Each row is a point on a landscape with many valleys, with its height.
A ball rolls from a point to the lowest of its 3 nearest points, and stops where none of them is lower. Distance is the straight distance between rows; heights are no part of it.
(532): [198 193 175 179 134 144 138 115  86 108]  h=508
(390): [194 160 164 191 167 141 109 149  86  82]  h=648
(126): [195 180 166 186 150 146 129 131  87  98]  h=432
(593): [126 156 170 129  91 102 171  69 101 129]  h=354
(60): [107 119 154 121  83 113 169  97 141 163]  h=135
(49): [109 106  95 124 150 118 107 155 131 111]  h=290
(238): [106 109 135 119  96 115 150 115 153 170]  h=804
(827): [100  95  93 128 130 113 118 159 152 132]  h=197
(477): [ 76  80 113  72 109 122 141 111 194 180]  h=722
(570): [ 75  81 126  72 106 121 152  98 189 180]  h=727
(56): [ 74  63  85 102 140 125 103 214 147 115]  h=426
(348): [134 160 161 126 101 108 163  74  97 133]  h=339
(469): [102  97 101 120 115 116 127 146 164 155]  h=68
(696): [ 89  87 126  88 101 124 146 110 182 178]  h=713
(734): [141 173 173 125  98 115 164  62  94 119]  h=355
(48): [ 84  76  87 113 138 121 107 192 149 116]  h=42
(538): [144 169 163 125 107 118 156  72  94 125]  h=348
(841): [164 151 135 153 152 161 108 134 110  99]  h=270
(336): [170 162 139 154 149 157 115 125 109 105]  h=304
(687): [ 79  71  87 106 146 123 101 205 139 108]  h=235
(875): [131 133 108 132 145 124 119 121 119 124]  h=170
(345): [151 144 122 140 153 151 105 131 114 104]  h=223
(865): [116 126 145 127  99 106 158 101 125 157]  h=483
(319): [140 161 152 126 112 115 154  81  99 135]  h=302
(9): [157 155 127 139 147 147 117 115 110 114]  h=171
(309): [100  97 118 109 102 121 138 127 170 171]  h=770
(657): [110 107  97 120 156 124 101 159 124 101]  h=253
(957): [135 126 113 127 159 147  93 148 118  93]  h=262
(300): [139 145 115 130 144 126 122 112 113 124]  h=164
(144): [205 171 171 195 169 136 119 137  75  81]  h=741
(811): [133 151 144 126 116 110 151  88 106 142]  h=376
(525): [ 82  76  86  83 116 128 122 149 199 159]  h=480
(120): [162 182 162 133 116 135 146  84  92 124]  h=496
(597): [102  98  92 122 149 119 105 166 132 109]  h=298
(604): [115 115 111 131 122 108 134 127 138 149]  h=313
(834): [ 85  78  85 115 130 121 113 185 163 127]  h=236
(752): [128 134 121 131 128 111 136 110 117 143]  h=357
(76): [123 134 140 129 106 105 153  97 118 152]  h=528
(269): [156 142 130 145 159 157  96 145 114  92]  h=271
(304): [ 94  95 127 100  98 125 146 115 174 176]  h=725
(937): [106 101  99 108 163 132  86 180 117  90]  h=315
(430): [178 179 154 156 135 151 131 111  99 114]  h=372
(324): [ 92  88 114  96 103 126 137 122 185 176]  h=684
(719): [ 82  73  82 100 122 128 115 180 181 140]  h=403
(519): [187 157 158 185 162 149 107 151  93  85]  h=610
(193): [110 115 135 125  97 110 150 111 143 166]  h=711
(656): [ 79  73  90 101 152 123  95 210 128 105]  h=257
(683): [114 111 104 114 162 138  90 166 118  92]  h=254
(822): [178 152 152 171 158 156 104 151 104  88]  h=409
(173): [180 192 168 152 120 148 142 100  97 119]  h=435
(506): [174 197 185 141 102 139 150  77  91 113]  h=532
(385): [111 131 162 127  83 104 172  88 123 150]  h=369
(509): [140 151 132 128 129 118 140  97 105 136]  h=295
(917): [146 162 143 129 121 122 143  89 100 133]  h=207
(590): [ 96  91  88 122 144 117 109 171 140 116]  h=279
(210): [ 75  74  95  70 115 121 130 127 201 172]  h=634
(762): [116 114 101 131 135 111 122 137 133 135]  h=201
(438): [182 175 153 164 142 155 127 120 101 110]  h=349
(909): [ 72  59  86  95 147 128  99 224 138 117]  h=489
(132): [192 178 161 178 145 151 128 129  94 103]  h=395
(621): [ 97  90  92 119 120 119 120 161 166 145]  h=247
(222): [133 127 107 130 158 141 102 140 118 100]  h=249
(523): [157 136 135 147 161 161  88 159 110  85]  h=322
(447): [ 64  72 108  65 115 113 141 109 198 183]  h=697
(70): [118 139 161 129  92 103 167  85 114 145]  h=398
(187): [ 97 100 143 106  88 123 157 105 166 173]  h=779
(381): [ 85  81  99  83 110 126 129 133 196 172]  h=569
(250): [156 161 131 136 142 142 126 106 109 121]  h=159
(856): [143 143 115 134 146 137 115 118 114 117]  h=112
(139): [ 93  85  92 108 113 124 123 157 180 153]  h=303
(140): [171 147 146 163 156 160  99 152 108  90]  h=345
(800): [154 185 179 128  97 122 159  62  90 113]  h=301
(624): [194 199 177 169 124 144 145 108  89 113]  h=526
(23): [141 149 122 128 138 124 130 104 108 131]  h=158
(928): [165 189 175 133 105 135 151  75  91 119]  h=420
(877): [123 128 112 132 134 113 129 121 122 137]  h=250
(428): [ 87  79  86  96 117 127 120 162 188 150]  h=392
(681): [184 163 156 178 154 154 113 141  99  95]  h=503
(367): [106 102 119 122 103 117 141 127 159 167]  h=819
(333): [ 85  80  90 110 151 120  98 194 130 104]  h=196
(287): [122 117 104 123 160 136  95 153 119  94]  h=156
(487): [ 94  88 105 100 107 125 131 137 183 168]  h=641
(265): [116 118 118 131 117 107 138 121 134 153]  h=404
(106): [153 166 138 133 131 135 135  97 102 128]  h=36
(938): [191 166 161 185 157 147 117 142  91  92]  h=527
(802): [157 194 194 132  85 122 164  49  92 101]  h=161
(893): [105 103  97 130 128 112 123 146 147 142]  h=113

For each start below, name the point where the ball stops.
(590) | (469)
(187) | (469)
(76) | (106)
(430) | (856)
(309) | (469)
(681) | (856)
(687) | (48)
(506) | (802)
(523) | (856)
(132) | (856)
(570) | (469)
(928) | (802)
(656) | (48)

Two balls start at each pair of points below. Name the first point that both come to, or write never.
(938), (126) | (9)
(144), (269) | (9)
(624), (532) | (438)
(56), (428) | never

Call two points neighbours if one is among the 3 nearest of the other. Go from one point of each pair to the other, from neighbour to neighbour, staying as low as possible. Name the highest point that can't be avoided.
(60), (287) | (70)
(106), (287) | (222)
(287), (469) | (877)
(856), (802) | (734)
